Points on a hilly landscape, in no order, each with its height.
A climber steps from a point to the highest of its 2 nearest points, and stops where none of them is higher. Distance is the straight distance between rows; heights are no part of it.
<358> (h 38.2): [ 20 -16   2  13  13   2  14  -7  -6  -9 -12 -11 -44 -21   0  41  23 -14
 -65 -11  15 -43  16  -6  32   5 -24 -24 -51  16 -20 -28  17  -2  12  19
  -4   9  27  41 -42  34  16  -1  17   6  41 -40]
<927> (h 21.0): [-22 -31   0   8   9  37  -1 -48 -15  29  49 -32 -25 -34  27 -53  31  61
 -19 -19  30 -26   8 -28 -17  -7   8   4  23   0 -39   2 -14 -23 -30   7
 -32  -5 -27 -50 -25 -16   5  -4 -36  38 -11 -14]
<707> (h 20.6): [ 11 -13   1 -21 -28  43 -35 -18  -6  -1  53   0  21 -43  14 -13  25 -28
 -21 -18  28 -16 -40   1   5  24 -12  -5  19  40  -6  25  15 -25 -67  19
 -28 -35  -7  -2 -19  49   9  17 -25  15 -24 -20]
<441> (h 34.7): [ 57   2 -30  -5 -11  13  16 -29  -2  -7 -31  21 -25  10 -30 -30 -16  24
   0  -4   6   7   4  17   6  23  27  -4  30  31   6 -23 -18 -53 -29  -1
  13  15  48 -42  30 -27 -16  24 -44 -25  -4  20]
<1004> (h 62.8): [-18  37  -9   6  14  36 -26   8  21  20  43  27  -2   2   9 -22 -14   0
  11 -11  23 -67  42   4 -56  -3  19   0 -43 -22  36  24  -3  59  21  37
  25  17  19 -46   7 -10 -41  16  29  28 -30  -7]
<306> (h 60.1): [-15  24 -17  20  25  34 -17   8  -5   7  40   0  -1 -17  -1 -32  14  14
  -4 -24  23 -55  53  -8 -55 -14  30 -11   1 -32  23   1 -13  35  23  37
  11  17  12 -53   8 -15 -50 -13  24  34 -49  -4]
<863> (h 72.0): [-38  -8  48   5  20  -2  -2 -16   7  11   7   3 -20  25 -12 -24  11  20
   6  -4  11  60 -17  27 -24   0   7  28   3  -4 -18  -4 -26  25  -7 -29
 -20  10  21 -10  15 -41  -1  28 -25  -5 -18  21]
<151> (h 30.1): [ 30 -29 -43  23  14  11  31  -2  -8  -4  20 -27  -3  -4  -1  -2   3 -31
 -35  -6 -22   3 -12   5  15 -37  38  -8  16 -28 -12 -40  25 -33  11  26
  -7 -18 -14  22 -25  27   8 -48  35  34  -4   3]
<461> (h 61.8): [-20   4 -24  10  12  13   3  -3  22   5  19  17   0  28 -11 -32 -32  -9
  31  -1 -11  52  -8  46 -45 -13  53  23  25 -27  20  -1 -10   2  21  11
   7  -9 -12 -20  39 -31 -16  -2  28  15 -40  54]
<827> (h 18.0): [ -8  20  31 -37 -43   2 -45 -22   2  19  15  31  -1  -1  21  22   4 -20
   6  -9  28  -7 -33  12  12  15 -22  22 -27  51   8  44  34  10 -27  17
   0 -25  22  17  -5  25  22  25 -17 -17   9  -8]
<487> (h 49.3): [-11   3   1  33   5 -17  20  26 -23  46  26 -16 -12   7  13  -8  37  24
  22   3 -35  21 -17  -8  13 -23   0  31  10 -16 -11  -2   2 -10  29 -12
 -25  -8   1  13 -12 -16   6 -33 -21   9 -20  -3]
<988> (h 22.9): [-33  12  37 -36 -21 -37  -5   9  28  10 -30  28   8  35 -18  14 -21   5
  25   6 -18  45 -47  26  11  25 -33  20 -10  14  -7  45  17  44   0 -26
 -35 -16  13  20  29   3  36  41   1 -30  21  21]
<535> (h 60.3): [-26 -20  30  22  35   9   4   2  18 -30  13   1 -21  13 -18 -10  29  -4
 -18 -18   4  70 -28  50 -23  15   0  13  11  -1 -29 -34 -40  25 -18 -16
 -36  -1  38   3   4 -27 -13  26 -29   4 -21  17]
<115> (h 59.9): [  8 -10  -3  -4 -26  20  -3   0 -24  39  61 -21  25 -19  13 -36  27  -2
  42  -3 -38   6 -51 -19  12   7   3  18  37   4 -20  31  -2 -20 -37  -3
 -20 -57 -17 -43   5  35  -9  -9 -50  23 -59  -8]
<1028> (h 15.4): [  8   4  25 -30  -1  -6 -44  38  12 -23   9 -20  39 -53   6  25  46 -15
  -7  -8  34 -43  -2 -17   5  32 -40 -27  23  34  24   5 -27 -10 -47 -18
 -10   5 -13  15 -31  43  -8  19 -31 -12  11 -47]
<596> (h 8.4): [ 33 -18  25 -20 -32   2  -2 -44  -1  -7 -15   3   8  -4  22  17 -42 -33
 -21  11   5 -46  15 -27  12  -3 -24 -14 -39  -6   0   5  29  27 -12   4
  53 -13  -9 -11 -30  24  14  -8  37   3   6 -17]
<443> (h 50.7): [-10 -17 -19  11 -18   5  13  25  -5  29  37  -2  22  21   7 -20  -4  -3
  52  12 -58  60 -62  33   4 -18  32  37  20  -7 -16  24  13  -5   5  -5
 -19 -50 -22   4  22  21   3 -12   4  22 -40  35]
<609> (h 38.0): [ 22  34 -27   0   8  -7   6  50 -25 -12 -33 -30  10 -20  -5  34  14  22
 -23  11   7 -49  48 -52  30 -14 -18 -21  23 -12  17 -42 -15 -40  29  -1
  16  27 -18  17  -5  -4   7 -41  11 -16  33 -20]
<630> (h 36.1): [  0  39  17 -17 -10  21  -8 -21   7  12  -5  45 -42  12  -1   5  36  15
 -19  -5  45  17  -9  36   8  32  -8  32 -28  67   6  -5  -4 -11 -12   7
 -17  25  88  25  13 -25  25  40 -33 -34  27  -7]
<67> (h 58.8): [ -5  15   0  10  29 -26   7  30  30 -37 -49  19   0  21 -44  10 -25  10
   5  -3   2   3  37   8 -23   3  -1 -47   0 -33  16 -10 -41  50  39  -9
   6  29   6  -3  38 -20 -18  27  41  -9  15  11]
<172> (h 24.7): [  5   3 -38 -40  -7  19 -18  24   0  13  25  23  21  -7  -7 -12   6  32
  29  15 -15  14 -51  46  14  21  10  19  48  46 -17  30  -3 -45 -33   9
 -30 -23   4 -16  32   4  20  43 -32 -10  -6   7]
<887> (h 27.5): [ 72   9 -30 -13 -38   2   3  -7  -2 -46 -28 -16  32 -23  -7   2  -1 -62
   7  -5  -4 -11  -9 -11  14   0   4  -5  35  13  50 -26 -12 -48 -35   7
  51 -36  -8 -14  -1  38 -49 -20 -29  -3 -26   9]
<242> (h 55.9): [-51  27  20  24   1  19 -38  -8 -37  -8  21  -9   2 -12  50   9  25 -38
   7  -4  18   9  47 -34 -33 -39   6  36   4 -20  18 -18  21  21  26  26
  23  -3 -13  -2 -45 -16   1 -65  42  16 -18   8]
<668> (h 31.3): [ 46   3 -47   4  24  16  18   0  11 -20 -36  -2 -10 -20 -29 -19  -5  53
  -9  -2   7  -5  12  25  19  29  26 -19  53  35  -7 -11 -33 -67 -22  -1
 -16  32  28 -35  15 -28  -6  33 -47 -14  25   2]
<82> (h 35.1): [ 58 -20   3   4   3   9  11 -39  -3 -29 -27 -11 -35 -24 -12  25   5 -40
 -54 -22  19 -49  28 -10  14   5 -16 -33 -44  17   3 -38  -6   3 -14   9
  44 -15  32   0 -35  47 -25  11   4  11   2 -19]
<835> (h 19.3): [ -9 -14  19 -27 -11 -35  -3  36  25 -13 -42   1   6  17 -20  22  -7  22
  10  21 -26  53 -50  32  34  21 -29  13  11  18 -31  21  -5  10 -10 -43
 -36  -7  -4  31  15  -5  33  39 -15 -28  26  20]
<378> (h 45.3): [ -9  -8 -13  42  25 -25  37  16 -13  74  26  -3 -28  21   0 -12  18  57
  18  -3 -37   9 -11  17  10 -13  15  21 -18 -26 -37   7  11   7  48  -3
 -39  12  25  16   8 -34   8  -4  -9  14   3  -6]
<104> (h 24.8): [ 47 -18 -24 -12  -1   7  -6  -9  19 -59 -28 -21  15 -26 -19  11  -4 -42
 -29  -6  15  -4  -2   5   3   2  15 -27  26  14  24 -31 -12 -34 -36   2
  28 -11 -13   7 -12  41 -15   0   9   9   3   5]
<259> (h 3.6): [ 44 -30 -37  -4  -5 -22  28  -1 -10   7 -21 -33  19  -5 -14 -20 -35  26
  20  17 -36 -25  15 -43  28 -14  10 -42  42 -21  -4  -3   2 -36  -3 -19
  22   2 -41 -32   4   6 -11 -13  -9   3  -1  -7]
<570> (h 18.9): [  9 -38  11  -4  18  19  -9 -17   3   2  25 -48   7 -48  -2 -31  20  29
 -19 -25  12 -49   7 -27 -17   4  -6 -32  16 -18 -28   2 -24   4 -39  -5
  -7   0 -35 -46 -37  21 -15   8 -23  31 -12 -31]
<681> (h 40.3): [ 32  46 -11   2  -7 -37  15  50 -18 -16 -52 -10  -6   0  -2  47  13  11
 -20   9  14 -39  47 -37  35   0 -38 -11 -14  13  23 -32 -25 -31  31   2
  29  34   9  25   3   1   4 -26 -22 -30  33 -34]
<725> (h 54.7): [-18  25 -66  18  11   8  11  30  10  -4   0  25   4  32 -18 -17 -18  13
  18  21 -18  47   8  39 -21 -21  66  12  34 -18  27 -13   5 -18  49  25
  -4  13 -10  28  44 -35   7 -24  53  11 -10  56]
<694> (h 38.6): [ 28  15  -2 -29 -33   2  12 -47  -4   2 -21  24  -7  22 -12 -19 -25   6
   6  11  15  33   3   8  11   4  15   9  17  23   3  -6  -5 -38 -15 -11
  15   8  34 -18  35 -35   7   5 -16 -30  -4  30]
<174> (h 4.7): [ 21  36 -12  -8 -22 -33  40  10  24   8 -45  40 -19  29 -28  29 -19 -34
  22 -15 -48 -38   4   8   8  22 -22 -19 -72   1  53  26   8  43  44   2
  45  -3  41  15  33  15 -20   8   5 -19  12  -7]
<472> (h 42.3): [-43   0  -6 -10  27  14 -38  25  10 -27   6 -28  13 -27  -1 -16  29  54
   6  18  27  29   7   2 -18  16   6  11  63  20  -7  -7 -37 -23 -25 -28
 -49  16 -45   3  10 -20   8  26 -25  -1  17   0]
<1039> (h 59.2): [-31  26  11  21  30  16   1 -10  18  24  28  35 -28  18  -8 -13  -7  -1
  -3 -14  30 -32  22  31 -54   3  13   1 -59 -24  14  13  -5  71  38  36
   1  16  43 -23  14 -22 -26  34  25  25  -3  -8]
<795> (h 43.0): [  1  29  -6 -41 -39  10  -8 -46 -24  22  -2  33   2  22  16 -10 -29  24
   6  46  34  29  15 -11  27  -1  16  11   3  34 -15   9  32 -46  -6   5
   4  21  16   5  32 -51  42  -6  -2 -45  25  18]
<124> (h 4.8): [ 30 -32 -16  20  24 -28  29   2  -6  16 -20 -32  -9   2 -25 -29 -29  68
  20  10 -37  -3  13 -29  21   1   1 -39  36 -26 -36   0 -21 -19   3 -39
  -8  14 -26 -31  17 -20 -15   2 -32   2   4  -2]
<966> (h 56.2): [-19  42 -18 -20   3  -5 -38  57  21  -7  13  -1  67 -22  11  -7  -5 -16
  59   5 -27 -48  33 -30 -42  -1   8  -6  43 -33  62  27 -15  25  18   6
  32   9 -42 -12  19  -1 -36 -13  27   7 -27  -1]
<973> (h 21.7): [ 18  -2  11   8  -2   7  14 -21  27  31   8  23 -10  19 -19 -33 -49 -11
  31 -19  -5 -16  -7   8 -34   4  20 -20 -35 -39  13  34  11  47   4   0
  45  -2  13 -60  22  -4 -37  31  14  10 -40  -1]
<818> (h 30.9): [ -5 -42 -17   8  21 -20  33   5  21  31   7   3  -4  25 -22 -11 -46  22
  10   3 -44  23 -57  57   4   2  18 -10 -28 -33 -40  33  33  23  12  -8
 -35 -15  -4  15  15  18  24  41  19  16  21  19]
<843> (h 27.6): [ 26 -25 -10  39  -2  -1  32   2 -27  -7  18 -37  -8  -9   1   5  31 -42
 -33 -17 -23  15 -13 -13  22 -22  -6  -3   8 -15 -11 -46   1 -31   2   7
  -5 -22   1  17 -37  28 -11 -51  -9  26 -27 -11]
<528> (h 22.2): [-10 -13  -8 -34  -3  -7 -29  52  13  -9  -2   5  26  -3 -18  13  25  25
  29  18 -21  29 -57  41  17  27 -12  14  37  35 -16  31 -17 -11 -32 -29
 -41 -27  -6  19  25  20  19  48 -32  -7   7  -6]
<756> (h 40.9): [-20   5   5   6  10  -4 -22  37  -5 -28   1 -52  17 -34   4  -7  36  14
  13  16  -5  30  12 -30  -4  -7  -5  11  70   7   4 -25 -49 -24 -10 -35
 -18   2 -47  -5  -3  -9 -12 -14 -27   2 -10  -1]
<474> (h 6.4): [ 82  -6 -32 -28 -33  -4  17 -35   5 -18 -45  24   5   0 -13 -10 -68  -7
  14  13  -9 -61  27 -27  24  11  -3 -66 -22   2  19   4  20 -11 -22  -5
  54  -1  11 -32   5  17 -23  10  19 -23  11 -14]
<305> (h 16.4): [  4   7  32 -15 -44   3   3 -34   4  -1  -6  33 -11  20  -3  18  13 -46
 -14  -5  15  31 -44  28  18  14 -12  39 -23  31   8   3  24   0 -27   5
   3 -39  38  20  -7  13  11   7  -8 -19 -11  18]
<498> (h 23.0): [-25 -17 -15   4  18  34  -1 -51 -11  26  29 -20 -38 -21  18 -42  22  78
 -30   4  51  -5  21  -5  -1  -3  21  12  18  14 -39  -2  -2 -35 -10  14
 -33  27 -14 -25  -6 -47  21   7 -25  21  23   4]
<477> (h 30.2): [ 51  22  -5 -10 -26  -3  -1 -18   0 -20 -20   6  10  -8  -9  -5   1 -42
  14 -12  14 -12  15  -6  -6   5   3   0   5  17  52 -24 -22 -18 -20   5
  54  -8  27 -32  11  12 -54 -11 -29 -13 -39   8]
<15> (h 14.3): [ 26 -19   6 -15 -35  -3  19 -25   7 -28 -30  -2 -10  25 -10  27   2 -55
 -37   5  -2  56 -43  27  34   1  -1  33 -20  10  -6 -31  25 -28 -25  -4
   6 -39  11  32 -10  30  15 -14   6 -16  -2  33]
<618> (h 22.6): [ 28 -25 -10  -9   1  26  -8 -10   9 -27  16  -4   3 -25  -8   1  15 -25
 -34 -11  19  -3 -26  18   8  17   6 -17  10  29   6  -4  -3 -31 -42   9
 -13  -7   6  16 -14  38  11  24  -7  11   3 -12]
<81> (h 7.3): [ 61 -31  -8 -23 -14   8   9 -53   6   3 -18   5   8  -7  -1 -11 -67  15
 -12  16   2 -73  33 -26  18  11 -10 -50 -32  -2 -15  16  21  12 -27  -5
  40   2   1 -52 -13  12  -3  20  21   0   8 -27]
<558> (h 35.7): [ 11  23 -53  -1   5  -1   4  33 -22 -19 -20 -37  26 -33 -13  -7  17  29
  -2  -7 -11 -37  49 -53   0 -36  20 -23  58 -31  31 -45 -27 -32  29   2
   7  15 -25 -17  11  -5 -22 -44   9  17  -6  -6]
<1090> (h 51.5): [ -2   7  -4 -21 -26 -10   0  11 -29  13 -12 -15  20   0  28  23 -14  23
   8  38  -6 -15  24 -61  49 -22 -25   9  11  -3 -15   5  35 -33   7 -14
  12  10 -56  19 -18  -2  37 -42  19 -20  29 -18]
<406> (h 55.2): [ -4 -13 -32  14  -7  24  20  42 -13  34  65  -4  28  -5   4 -32  22   2
  45  -7 -61  23 -61   9   1  -6  19  20  31 -15  -2  26  -3 -22 -10  -6
 -39 -51 -19 -14  14  27  -8 -15 -12  26 -50   0]
<1006> (h 38.4): [-28  41  23   5 -17  20 -22 -21  -6   0   5  45 -38  11  16  36  37 -20
 -21 -15  43   7  -3  13   7  19 -14  29 -56  61  21   6  19   4   5  24
  -7  13  61  56 -19 -14  30  -4 -16 -27  38 -20]
<1116> (h 43.3): [  5  27  20  14  14 -41   4  61 -13 -26 -34 -11 -16  -6  -8  43  50  -2
 -19 -17  15 -26  26 -14  12   7 -49  -1 -13  14  16 -26 -45   3  30  -5
   3  30  11  31 -10   8  -9 -12 -34 -20  18 -25]
<143> (h 8.0): [ 24 -27 -46  25  37 -19  21  38  19 -16 -17 -11   0   3 -40  -9 -17  11
   7  -6 -42  26 -22  44 -10   0  32 -28  33 -27  -9 -12 -13  -7   7 -12
 -21   0  -6   2  17   5 -18  18  13  19  -4  12]
<187> (h 11.2): [-22 -13  63  -9 -15   1 -30 -32 -14 -39 -18 -25   2 -24  35  30  11 -50
 -38   2  47  21  18 -31   5  -2 -31  27  -1  20  -7 -31   6 -10 -36  -5
  29  -5 -23   3 -54   5  11 -24  -2  -9   3   3]
<1113> (h 12.1): [ 12 -25  -6  -7 -13 -18  25 -11  16 -25 -28  -9   5  25 -14   6 -26 -42
  -9   6 -24  61 -35  32  11 -15  14   9   1 -13  -6 -23   6  -2   0  -9
  11 -26  -8  26   1  20   9 -20  23  -1 -12  37]
<1023> (h 60.2): [-49  22  17   6 -12   7 -31   7 -33  -6   0 -14  26 -11  60  15   0 -10
  15  21   7  10  42 -56 -22 -30 -19  34   7 -22  18   2  36  11  16   2
  20   5 -48   2 -45 -20  22 -58  35   0   3  -1]
<2> (h 38.9): [-33 -42   9  42  14  24   2  -9 -17  26  62 -14 -12  -8  23 -15  19 -17
 -23 -23  -6  34 -43  14 -10 -20  -4   9 -20 -19 -44  -6  29   8 -15  13
 -58 -18 -13  34 -41  24  31 -13   7  43  -4  -6]
<956> (h 27.4): [ 24   3 -59 -31   1  20   0  14   4  -7 -23  12  14 -18 -19 -16 -13  50
   3  19   2  20 -25  46  27  28  26   6  59  47 -28  14  -5 -78 -27  -7
 -31  10   6 -15  37 -17  33  42 -29 -26  28  15]
<48> (h 58.4): [-27 -24  52 -17  -9   6   5 -68   3   4  13  -3 -15  15  -1 -42 -31   8
   7  -1  17  52 -13  -4 -23   4   7  17  17  -2 -32  13 -18  13 -32 -25
  -6 -21 -20 -63  19 -23   3  29 -22  -3 -25  39]
<1078> (h 55.1): [ -4   7   7 -26 -29  21 -22 -10 -34   6   6 -18  37 -22  52  16 -19  13
   9  31 -10 -54  33 -75  12 -24 -27  13  14 -15  -5  -2  50 -16   3  -2
  18  -2 -60  -1 -37   1  33 -49  36 -10  14 -22]
<489> (h 52.6): [-22  37  13  26  21 -43  19  42  11 -22 -46  16 -14  34 -33  29   8  -3
  13 -18 -17  -6  43   6 -24   7 -17 -19 -14 -15  21  -9 -43  50  63 -11
  12  27  28   6  39 -19 -29   2  -3 -23  -4   3]
<248> (h 29.9): [  5 -28   3   5  22   1  12 -22  -3  41   2   7 -35  12  -7   0  -1  51
 -30   6  19  23 -30  26  32   8   6   9 -19  14 -50   3  21 -15   5   5
 -38  20  32  35 -13 -14  42  31  -3  -4  44   0]
<984> (h 70.6): [-27 -11  -1  15   5  17   4 -30  -1   7  22  11   8  20  11 -24 -44 -21
  11  12  -4  19  16   9 -38 -37  40   7  -2 -46   5  -1  11  30  27  22
  33 -12 -23 -32  12 -24 -10 -19  58  35 -26  39]
<601> (h 24.1): [  0  -7  29   7  -6 -26  27 -11  34  23 -17  15   2  39 -23 -18 -44 -27
  35 -14 -31  33 -34  21 -26   5  -1  -6 -27 -45   2  29  16  48   9 -23
  23 -17   3 -30  23   0 -23  23   9  -6 -31  16]
<577> (h 49.2): [-48   7  49  36  19 -27  12   1   4  11  -1   9 -21  22  -1  20  13 -38
  -1 -19 -20   0  -3  19 -27   3 -17  10 -64 -19   6  17  -1  67  39   9
   7  14  22  12  -3  -4 -12  -2  -2  -2   1  -9]
<209> (h 50.6): [-33 -37  11  31  50  14 -19  10  10 -41  25 -28  -9  -9 -14 -19  23  11
 -28  -9  12  64 -25  40 -33   8   6   4  34  -6 -38 -28 -43   9 -25 -27
 -66  -4 -24  11  -5  -8  -3  32 -16  26  -4  15]
<853> (h 65.2): [  7  19 -21 -11   7 -11  11   8  25 -17 -26  37  23  12 -19  -4 -45  16
  26  17   3 -24  40  -1 -26   3  10 -41  -3 -21  30  11 -13  32  21 -10
  24  24  -2 -15  43 -33 -10  19  43  -7  21   5]
<303> (h 60.4): [-11 -40  30  -3   2   9  11 -62   3   7   3   3   0  18  -3 -28 -57  -6
  -5   6  11  26   3  -3 -21 -18   6  -7 -16 -33 -31   5  12  24 -10  -7
  22  -6 -25 -28   1 -16  12   8  31  15   2  25]
<872> (h 45.4): [-62  16  50  29  -1 -20  -1   7  -3 -31 -11  22 -26  26  11  47  25 -71
 -12 -29  -1  23   0  22 -20   9 -26  27 -68  -1  29  -1  14  57  28  21
  -1   1  16  36 -22   0  10 -23   5 -18  22   2]
<407> (h 38.8): [-10  23 -24   9 -19 -18  32  13 -19  69   7  24  -6  39  17  12  -9  16
  31  11 -47 -20  -2 -13  31 -23   8  26 -33  -8  15  35  48   0  64  24
  10  17  11  37   8  -6  28 -39  17 -17  20   5]
<833> (h 51.9): [-29  35  -3 -44   5 -13 -40  53  34  -1   5  13  67   2   5  -6 -11  -7
  75  12  -8 -17  -2  -4 -35  22  -1 -14  34   4  52  50 -25  18  -5 -18
   9   8 -27  -4  41   7 -34  35   3 -11 -19  -2]
<176> (h 43.7): [-33 -53   7  36  29  29 -18  -3 -10 -19  49 -25  -5 -21   9 -24  29  -7
 -35 -10   9  54 -38  20 -16  -6 -10  -5  15  -5 -50 -24 -14  -8 -29  -6
 -71  -9 -20  24 -37  13  15   5 -11  38 -12  -4]
<679> (h 27.3): [ -9 -11  11   0   0 -24  19  20  42  21  -9  17  10  32 -28  -1 -25  -8
  40  -7 -46  25 -64  46 -11  14   1   2 -29 -22 -17  49  13  43   6 -20
 -15 -28  -5   0  28  20   3  38   0   5  -9  11]
<287> (h 56.7): [-33  30   6  21  17  34 -40   9 -19 -23  27 -11  11 -28  27  -7  34 -11
 -13 -10  41 -36  64 -20 -51 -29  17   2  19 -14  27 -30  -7  31  20  32
  13   7  -1 -17 -19 -11 -27 -39  28  25 -33   0]
<948> (h 33.3): [  3  17 -16 -12   5  22   5 -16   2  14  -7  34 -32  10 -11   5   7  47
 -22  19  28  29 -20  35  28  30  19  23 -12  49 -15  -4   9 -32   1   7
 -30  34  61  27   9 -31  42  33 -13 -21  35   5]
<705> (h 40.6): [  2  19  15  -6  -9  -9  -1  -3   6 -12 -20  17 -33  -2   9  51  21 -30
 -36 -13  17 -39  13  -2  15  17 -29  -4 -60  37  18  -7   9  16  17  22
  12  13  27  46 -24  18  20   3   3 -15  43 -27]
<1053> (h 35.3): [-20 -47  -4  28   9   3  20 -10  -1  42  43  -8 -18  16  10  -7 -14  -8
 -13  -8 -28  27 -70  37  12 -15  17  11 -37 -19 -50  15  53  16   5  17
 -43 -21  -2  39 -21  24  29  -3  21  34   9  11]
<997> (h 47.0): [  5  16  11 -32 -38 -21   9 -12 -13  15 -14  24   8  29  21  15 -26  13
   9  40   8   2   8 -33  52  -6 -13   4  -6  15  -9  18  30 -26   8 -16
  19   5 -10  11  17 -23  34 -21   7 -43  25  -2]
<814> (h 6.3): [ 16 -38 -31  15  55 -18  22  13  18  -8 -22 -14 -11 -10 -31 -19 -32  63
  -7  -9 -11  -7  -1  18 -12  12  18 -41  21 -33 -36   6 -18  -2   4 -14
 -32  16 -21 -17  18  -8  -8  49   8  18  20  -2]
<370> (h 33.7): [ 16 -29 -15  15   4  -8  38 -27 -15  12 -11 -22  -8  34  18  23 -28 -21
 -35  17 -19  13  22 -17  50 -39  16   5 -12 -42 -26 -43  35 -21  23  14
  24   1 -22  26 -17  12  14 -52  47  -5   8  14]
<780> (h 5.6): [ 69  14 -17 -22 -28 -30  40 -12   8   1 -48  43 -13  28 -17  10 -41  -5
  14   2 -25 -41  14 -17  33  21 -15 -44 -48   6  28  14  14  14  10 -17
  41   9  37  -5  20  -1 -14  14  14 -36  24 -20]
<267> (h 36.7): [ 11  -3 -32   7 -15  10  28 -22 -18  44  11  10  -4  33  24   9 -30 -19
 -13  18 -38 -14   6 -15  27 -44  30  22 -34 -21   5  -4  64 -10  45  32
  34   4  -2  30  -9   4  19 -58  61  10   4  15]
<1103> (h 16.9): [ 24 -17  15 -15   5   6 -20   7   3 -14  16 -41  17 -60 -11  -9  51   7
 -10 -26  16 -48   5 -38  11  18 -33 -29  38  17  -3  -9 -41 -28 -55 -23
 -16   5 -16 -20 -33  36 -11   7 -62   5 -12 -45]
<91> (h 47.3): [-16  26  34  35  28 -40   3  52   0 -38 -44  -6 -19  11 -26  38  47 -16
 -24 -29   3  -4  24  14 -11   9 -31 -13 -24   3   5 -29 -59  44  33 -15
 -15  24  32  23   5  -1 -33  14 -19 -14  -1  -9]
<260> (h 12.7): [ -5  14  32 -15 -15  11 -32  -4 -16 -33 -18 -32   6 -42  30  39  25 -17
 -38  11  44 -18  19 -38  19  -4 -38  10   5  33   4 -22  10 -34 -33  -3
  21  12 -20  27 -49  17  16 -21  -3 -19  31 -25]
<341> (h 41.5): [-20  -8 -17  22  10 -35  38  17  -6  69   1   9 -23  40   7   9 -17  49
  21  13 -48   0 -16  10  34 -13   5   9 -35 -25 -24  27  43  14  59   1
 -24  18   8  42   9 -18  36 -16  19  -2  31   2]
<357> (h 45.2): [-13   0   3  16   1 -27   2  32 -28  17   9 -43  14 -12  14 -11  36  31
  26  12 -31   9   4 -47   7 -26  -6  19  31 -23   0  -9 -23 -21  15 -30
  -6  -7 -44  -9  -5  -7  -4 -35 -21  10 -13  -4]
<355> (h 9.5): [ -5 -22  50 -12 -23  -6 -12 -38 -15   6  -4 -16   4  -8  45  14 -19 -38
 -21  11  14  -9  16 -39  15 -14 -28  16 -18  -6 -15  -3  26  16 -13  -4
  39  -6 -25 -16 -52   8  18 -25  17  -2  -6  -1]
<1080> (h 59.8): [ -4  28 -13 -25  -4   2 -31  14   8  -9   1  20  52  -9   9 -23 -26  25
  46  34   3 -53  65 -35 -39   0   2 -31  19 -24  37  26 -19  19  13 -10
  37  26 -33 -43  36 -40 -24 -11  22  -7 -14  -8]
<684> (h 32.6): [ 42  12  13  10 -11   5   3 -31  -4 -24 -12   6 -29 -14  -8   9  18 -49
 -30 -25  25 -14  29  -7  -5   1  -6  -6 -27   8  24 -32 -23   2  -9   7
  52 -14  42 -20 -19  24 -44 -17 -14   6 -33  -6]
<946> (h 19.2): [ -6   9  21 -34 -42  26 -56 -16   0  11  56  28  19 -24  18   5  15 -38
   6 -18  21 -16 -59  16  10  30 -21  13 -17  45   0  49  34  -1 -55  29
 -19 -48  11   1  -8  48   9  24 -23   0 -20 -21]
<660> (h 10.0): [ 25 -12 -28  14   5 -23  24  11  23 -39 -43   4   2  27 -36  10 -36 -36
   8  -2 -30  37  -4  26  -3 -13  24 -23  14 -25  25 -27  -9   1  13  -7
  26 -10  -5   6  23   9 -24 -14  35   2  -6  33]
<491> (h 42.9): [-38  18  40   5 -11 -11 -13  22 -13 -46 -31  10 -12   6  24  67  24 -62
 -20 -20  13  -5   4  -6   0  11 -45  27 -61  34  36  12  21  35   9  21
   8   5   0  56 -36  20  25 -18  10 -27  38 -22]
<1070> (h 44.2): [-47   1   3 -22  22  22 -53  25   8   4  53  -9  32 -29  18 -20  16  26
  30   3  27   3 -15   2 -41  10  -1  11  42  15  11  41 -14   8 -32  -5
 -46  -8 -42  -7  12   3  -5  32 -10  11   4  -4]
<839> (h 48.1): [-35  11  17 -21  20  -9 -35  61  28  11  28  -8  45  -9   5  -4  22  -1
  55   1  -5 -21 -15  -4 -32  30 -11   1  32   5  27  45 -34  17 -21 -30
 -22  -8 -16 -11  22   9 -37  38 -30   4 -32 -16]
<1042> (h 26.3): [ -9 -33   2   9  38  -2  13 -42 -10  20   1 -11 -24   0   4  -5 -16  64
 -37  18  29   8  15 -12  19  -9  14   0  -6 -18 -53 -16  13  -9  15   9
 -28  35   2  11  -5 -34  28  12   4   9  38   1]
<545> (h 54.3): [-43  10  30  57  30  -2  14 -14  -6  36  35  23 -37  26  -5  -5  15  -4
  -8 -21   7   7   6  32 -34 -22  15   5 -60 -32 -21   0   5  62  53  28
 -17  11  46   8   3 -30 -11  -1   8  18  -6  -2]
<490> (h 33.5): [ 21  30 -33  10   3   9   6  -9 -26  -3 -11 -16 -10 -11  -8 -22  12  38
  -4   1  23 -28  68 -32 -10 -20  28 -22  39   1   7 -33 -30 -27  18  18
  23  31   8 -33  16 -36 -27 -31  -8   1 -16  12]
<546> (h 14.0): [ -9  33  37 -25 -18  21 -59  12  -3 -31   6   6  22 -47  38  26  45 -39
  -5  -9  51 -32  30 -28 -10  16 -35  12 -10  44  39   1 -11   2 -35  19
  22   6  11  22 -39  19 -11  -6 -22 -25  11 -26]

Where does a climber stop that starts at each point below?
<601>: <863>
<546>: <1004>
<609>: <853>
<143>: <1004>
<528>: <1023>
<988>: <863>
<1042>: <1004>
<618>: <1004>

Call two points neighbours if one is among the 2 nearest of the other. Go from one point of each pair to the other, from neighbour to neighbour, staying as high as possible. Name the lowest point that can't be avoided.
<1023> and <1004>: <242>
<487> and <853>: <756>
<863> and <984>: <48>
